Each row is a point on a tangle of strands that fork, close into loops and nearly touch. The rows are in no order.
In the rows, zero is written as 128.
Two points are linked if the straight distance between their rows is under 104. Some points are linked to none.
rez: [103 149 109 156 115 149 108 136  95 125 134  97 104 139 156 114  82 159
 132 179 128  89 136]
Per: [115 178 121 136 119 136 149 128 112 143 129 177  72 119 130 112  99 140
  93 123  98 114  97]
toruk: [ 96 143 112 148 147 109  72 173 124 123 153  40 171 149 176 119  85 161
 177 153 132 160 176]
pigi: [132 133 148 111 130 140 159 121 129 111 127 151 100 125 132 115 126  99
  46 114 124 163 137]
Mif: [124 153 115 135 183 134 142 118  73 122 148  99  87 111 113 107  79 167
  95 142 116 147 132]
mam: [ 94 145 107 102  65 122 123 148 160  87 147 128 118 155 133 110  91 111
 149 163 137 116 174]
rafaz: [161 119 170 146 140 158 158 131  94 131 105 166 106 105 127 137 147 106
  69  89 129 104  57]
lur: [103 140 120 146 116  90 123 177 146  86 130  91 150 110 128 177 122 128
 181 136 110 130 140]
pup: [ 89 145 144 130  81 132 116 132 176  88 121 123 120 126 123 149 101 105
 145 138 119 126 174]
Zezi: [122 103  85 103  79 108 103 157 159 166 154 147 196 126 150 111 132 135
 184 145 196 125 135]
kuzip: [121 141  72 157  97 142  88  94  74 140 127 154 178 167 127  49 137 169
 144 240 100  61  99]
misom: [114 124 110 170  84  95 121 149 159 119 130 182 184  82 147 169 140 125
 139 109  76 141 114]
Givom: [123 144 113 134  86 144 135 154 118 116 124 158 152 118 147 115 102 138
 148 179  99  91  91]
mumel: [116 146  74 163 133 113 122 111  93 187 154 157 111 133 171 103 131 173
  83 141 119 136 122]
vodi: [115 139 123  96 165 130 131 133  95 123 162  75  87 158 138 114  92 150
 147 141 152 125 160]
Fegam: [103 137 132 150 139 153 117 106 115 168 115 148 108 101 163 121  83 145
  67 125 101 152 138]
Gesom: [132 131 157 162  98 157 139 106 142 144 120 198 122 104 128 146 150 112
 101  81 143 100 115]
tevem: [149 153  98 180 144 118 103 160  95 116 163  80 177 116 169 116 138 171
 125 133 175 156 142]
Kiz: [105 143 134 153 144 137 116 130 112 151 119 123  96  93 144 161  83 160
 154 117  95 113 109]
Bilub: [150 105 151 143 128 120 127 112 166 115 117  94 129 135 100 176 195 108
 164  88 190 118 153]
Kuda: [155 100 149 153 102 118 138 103 189 110  78 113 143 141  83 180 214  95
 144 108 145 123 145]
Mesi: [128 130  63 140 127 126  84  82  82 142 145 116 151 180 134  38 153 165
 124 232 138  98 126]
Movos: [140 100 167 113 136 156 128 128 137 129  98 108 122 125 140 164 145 101
 145 117 148 111 120]
vateg: [151 112  98 122  91 170 118  97  75 154 144 180 187 172 128  24 137 144
 119 207 155  60  90]
Nipil: [ 94 148 106 137 138 109 118 151 108 131 139  90 116 124 154 141  83 162
 159 156  87 132 133]
detod: [136 132 175 178 102 152 142  84 161 111 106 167 107 110  79 157 174 101
  92  76 159 102 133]
dig: [168 112 145 144 152 122 131 104 125 106 143 144 130  69  96 161 143 137
 128  66 112 154 113]
ropel: [116 132 100 143  83 144 115 121 124 134 177 150 163 132 155  81 110 156
 143 161 167  99 150]
Govok: [138 135 171 105  93 163 142  97 191 112 111 179 117 112  83 121 146  94
 139 103 109 119 110]
rerib: [121 145 173 151 148 169 136 125  99 130 101 120  65 109 113 147 100 122
  99 106 155  85 101]
Deguf: [139 130 161 151 102 184 148 105 110 148 144 214 148 118 143  90 132 120
  78 105 143  94 106]
bos: [131 150 150 139 108 160 146 140 107  95 123 136  94 126 124 131 113 116
 104 141 156  88 117]
vef: [136 116  90 128 121 121 140 118 111 193 164 187 122 128 166 106 152 153
 103 107 148 118  95]
Balo: [141 113 137 141 162  66 103 115 182 111 103  95 154 120  84 196 161 121
 165  70  63 195 175]
lutuz: [122 176 138 156 117 180 127 109  85 175 122 184  90 148 144  50 100 141
  65 154 108  82  83]
sano: [109 126 162 129  89 132 122  90 208 117  92 119 116 142  73 167 156 106
 188 112 117 109 159]
Sopa: [152 110 119 134 163 172 111  88  66 139 158  98 156 131 143  62 127 174
 118 190 134 112 101]
tef: [125 127  87 138  91 138 135 130 107 195 145 207 154 141 164  96 140 152
 130 144 147  76  93]
livi: [110 139  83 150  54 138 123 138 103 164 144 204 189 153 148  76 115 150
 156 181 145  51 112]
Bol: [ 85 141  76 183  91 100  91 176 110  97 156  89 185 148 160  89  99 161
 149 216  98 122 137]
bunat: [144 133 101 184 139 138 103 137  78 124 140  99 184 117 177 104 128 167
  96 179 137 138 134]
dipeg: [139  92 115  84  77 112 132 153 170 149  97 173 179 118 116 150 154  97
 182 142 155 109  95]
gar: [103 152 140 158 151  76 128 134 155 116  92  76  84 154  92 211 159 114
 157  87 141 128 183]
kot: [166 108 160 101 191  92 154 104 129  98 121 117  94 117  52 170 158 110
 133  58  87 162 126]
gurug: [155  87 114  99 176 147 126 108  83 146 174  82 158 152 154  56 141 151
 107 165 157 152 115]
Gil: [ 84 119  86 141  87  99  89 164 164 168 158 127 179 127 180 123 120 149
 181 139 142 136 144]
muki: [132 127 145 115 174  85 126 124 148 114 103  98 123 128 109 189 136 112
 147  85  90 176 171]
Puv: [155 100 110 104 137 138 130 140 100 139 143 107 156 148 172  94 140 128
 105 163 160 140 124]
sebug: [161  81 122 102 113 162 131 131 111 146 146 151 199 125 160  83 143 126
 123 161 172 114 100]
Guso: [152 100 122  98  93 110 142 126 180 150 103 191 145 116 109 154 180  95
 151  97 124 123  91]
bufo: [ 95 157 167 142 108 139 120 145 160 113  68 130  97 110 118 175  96 102
 145 128  61 115 115]
veku: [127 140 110 187 123 163 106 108  67 123 129 115 140 145 164  77 114 156
  60 195 144 106 146]
Bag: [117 114  91 100 113 160  95 111 103 181 126 126 121 171 159  61  96 159
 161 201 124  74 103]
Robi: [131 174 158 123 144 149 158 125 114 132 118 175  54 117  96  96 100 110
  57  93 102 128  78]
pupel: [137 118 159 119 161 108 157 119 143 100 118  99  95 152  99 159 167  83
  84  84 157 167 167]
togi: [134 125 122  69 128 115 146 131 148 100 180 118 135 139 112 103 127 121
 154 128 159 155 164]
kap: [149 103 120  53 172 101 146 176 110 131 111  89 146 173 157 143 137 101
 149 149 139 148 134]
zitiv: [116 132 128 177 118  98 116 145 144 121 102 151 138  72 132 191 122 128
 119  93  60 153 117]
sen: [147 125 164 172 133 133 139  94 146  89 122 115 110  99  67 175 173 121
 130  78 164 117 141]
Tud: [119 135  96  89  89 141 128 144 127 108 135 133 119 171 152  77  94 118
 111 189 125 122 148]
kuzuz: [144 109 211 144 178 149 145  63 156 121  67 104  74 131  19 144 154  91
  92  54 105 135 114]
Turaz: [131 107 148  56  96 162 124 147 153 136  93 136 125 149 128 121 107  93
 187 156 138  82 101]
Ril: [120 155 104 125 137 140 139 128  73 120 141 103  69 170 135  79  98 149
  99 183 139  90 123]
Defom: [145 120  88 127  86 100 127 187 140  97 135 133 212 117 150 133 147 118
 147 166 153 142 126]
merar: [145  89 100 104  94 167 107 116 107 170 136 161 199 143 156  57 120 146
 143 197 152  91 100]
somi: [167 107 103  95 137  93 145 160 134 123 155 117 155 125 119 142 183 122
 165 106 199 141 115]
Zorik: [121 131 166 123 218 107 123 124 109 117 100  76 116 110 107 183  86 125
 121  85 102 175 178]
Vopap: [119 140 104 127 121 109 115 149 147 130 160 103 134 149 163 126 142 127
 122 111 188 161 182]
gol: [116 141 146 141 148 134 132 114 129 126 104 144  98  86 120 150  96 122
  69  96  98 169 144]
ret: [146 135 106 109 144 119 136 141 112  98 181  97 153 115 129 104 122 156
 154 147 142 155 141]
tos: [105 124 135 134  93 117 116 110 193 133 136 133 127 115 108 166 150 127
 197  95 148 114 152]
pato: [135 133 153  77 118 146 139 138 155 135  94 150 110 122 124 137 115 107
 164 130  85 112  85]
fam: [116 110 172 123 143 141 111 133 153 125  70  84 128 126 145 196 122 103
 165 121 102 123 148]
Bulor: [149 109 117  99 125 121 162 155 115 126 124 134 122 147 155 133 160  99
  96 134 164 124 108]
vom: [102 136 132 174 147  83 104 127 149 115 103 122 121  66  96 193  98 137
 123  78  57 181 153]
gafas: [141  97 136  92 118 119 148  99 174 158 135 179  98 128 110 135 177 103
 123  66 134 137 106]
kaza: [148 112 125  76 173  90 145 157 130 127 104 109 137 138 142 172 140 104
 145 115  88 170 132]
dofug: [109 140  69 146 129 101 110 152  96 134 142  92 157 141 160 101 110 171
 151 207  80 130 116]
busop: [165  85 164 127 161 147 132 128 117 110 134  91 152 110 139 152 163 111
 123  97 176 143 123]
Zokof: [112 130 170  83 161 126 143  84 166 116 144 117  84 140  86 137 119 111
 140  78 119 158 179]
guv: [121 161 133 132 160 149 158 119  70 115 154 115  57 133 101  89  93 153
  85 140 144 106 107]
Fif: [112 149 114 181 131 101 124 167 109 104 109 113 138  86 151 175 106 137
 105 134  91 152 127]
vafuv: [125 152 119 108  99 134 152 135 136  94 143 153 121 127 135 104 109 115
  86 151 112 150 145]
Mado: [122 140 131 132 209 111 125 119  86 135 132  89  95  93 112 145  75 158
  99  94 112 174 157]
taba: [109 117 105  87 138 126  99 144 121 156 151  72 123 170 167 110  93 146
 188 153 159 117 165]
Talo: [113 131 124 133 120  80 121 139 182 104 131  99 140 127  98 180 157 126
 201  98 128 145 164]
Daf: [151 132 112 172 147 129 130 149  79 121 122 119 151  96 170 145 127 152
  92 147 121 138 110]
vibus: [131 125  92 149 105  83 118 169 151 112 149 139 197  94 156 150 143 135
 150 127 102 169 124]
pobe: [ 86 120 108 108  95 100  91 164 181 135 152  96 166 144 155 136 108 126
 202 134 151 143 176]
duzet: [154 126 115 150 126 180 119  80  65 129 153 153 179 142 132  40 130 163
  98 205 118  92 102]
giku: [154 119 108 135 168 119 158 125  74 131 163 131 113 122 141 104 144 145
  69 118 144 148  96]
med: [ 99 130  70 157  57 135  85 127  97 157 129 170 190 173 144  56 105 162
 171 228 114  45 104]
beda: [109 121 113  97 108  80 135 185 163  99 100 109 159 134 120 176 136 100
 193 149  94 132 122]
mafe: [149 125 128 173 161  83 100 125 141 109 108 116 140  74 106 192 139 126
 100  56  98 200 159]
Tolom: [129 110 154  66 135 120 142 105 181 108 145 112 118 150  84 134 149 100
 171 101 146 147 173]
Fona: [126 141 162  83 151 150 168 115 122 145 149 155  54 140 106  84 116 111
  95  88 121 127  79]
ratob: [136 110 150  60 131 158 161 113 134 130 163 154 107 139 115  76 122 114
 118 121 134 131  96]
suf: [139 137 137 136 158 109 125 149 132 102 140  79 127 143 138 152 150 112
 104  96 183 175 184]
gusuz: [127 148 203 128 158 153 138  99 159 115  50 120  70 123  57 157 120  83
  96  89  91 135 131]
losag: [165 110 180 125 173 117 149  72 160 113  85 110  87 136  28 167 171 113
 146  65  88 137 127]
zomep: [106 142 113  84 100 100 148 178 153 116 100 143 118 131 123 153 112 111
 183 152  76 111  92]
guki: [166 101 165 104 166 134 153 107 131 114 120 147 106  97  93 143 149 106
 103  75  92 157  92]
neb: [127  93 147  96 138 135 160 130 127 150 132 129  86 165 145 121 163  86
  80  98 178 119 104]
fadu: [117 131  81 153  95 103 100 191 127 103 156  96 216 126 161 111 119 151
 174 188 136 135 127]
ferug: [141 142 139  91  88 154 156 119 153 109 142 194 133 113 114  92 127 112
 110 131 111 129 109]
tem: [111 143 154  81 179 130 148 110 119 110 159  99  80 140 102 122  86 132
 129 108 125 153 170]
ginu: [141 127 171 127 103 145 143  70 203 118  95 145  99 139  44 140 175 104
 156  95 114 114 131]
zudim: [112 145  82 151 110 102 120 143 132 151 158 139 134 127 176 124 131 151
 109 128 144 154 154]
bek: [109 117 133  82 121 127 112 138 152 129 129  93 121 152 147 143 108 117
 188 134 144 117 164]
sop: [147 138 127 151 146 125 128 117 112  96 176 122 146  71 119 134 115 164
 127 101 132 160 138]
zaba: [126  99 179  89 141 135 162 114 149 115 114 113  81 176 108 129 164  61
  80  91 163 133 136]
gur: [117 138 181 108 142 145 132 129 149 107  59 106  94 138 112 176 112  85
 123 122  88 130 141]
rodug: [149 135 107 195 140  82  95 146 128 125 138 127 153  82 146 177 151 143
 104  62 132 180 149]
Genol: [102 147 152 168 155 135 117 122 113 152  91 120  68  88 114 187  94 142
 129  83 125 106 118]
Kat: [128 116 175 118 117 159 147  89 161 158 131 183  86 129 114 117 157  96
  88  62 143 117  96]
paz: [127 157 103 110 121 147 146 119  99 167 138 169  87 157 143  62 121 141
  92 164 104 106  81]
Bupe: [162  87 109  86 107 133 138 150 129 159 124 170 191 107 143 120 145 121
 154 149 147 116  77]
Zon: [107 142 126 157  94 171 110 113 117 168 115 172 140 129 183  97  94 141
  80 161  98 110 126]
daz: [135 108 168 147 175 150 142 120  86 143 111 121  84 106 129 151 125 118
  69  85 147 123  90]
Rebi: [127 152 102 158 172 106  98 165  92 135 147  50 141 138 171 128 113 171
 138 136 149 163 160]
Migi: [105 146 147 159 157  99 129 112 148 138  76 111  59 122  83 204 133 121
 130  72 118 126 152]
pegu: [133 133  74 138 102 132 109 125  92 119 162 117 159 161 148  60 123 161
 130 206 161  99 136]

How many points has the smallest loop of links through each point below? Write 0 if it is on no loop.
Bol => 0
duzet => 7
Bulor => 0
Fona => 0

A piece is all that can be reached along the links. How many separate loops has the piece of each point below (a circle has one, a figure eight two, a Y none), and how many tips (points with one link)?
Bupe => loops 1, tips 3
ret => loops 0, tips 3
gar => loops 0, tips 8
Tud => loops 0, tips 4

A fork is a point with three links, a tip a point with one. Leave the first point through the second and follow the links. Name the first fork or tip that comes.
dig, sop => Zezi
pegu, Mesi => Puv
zaba, pupel => ropel
Turaz, pato => ferug
bek, taba => gur
Govok, ginu => Turaz
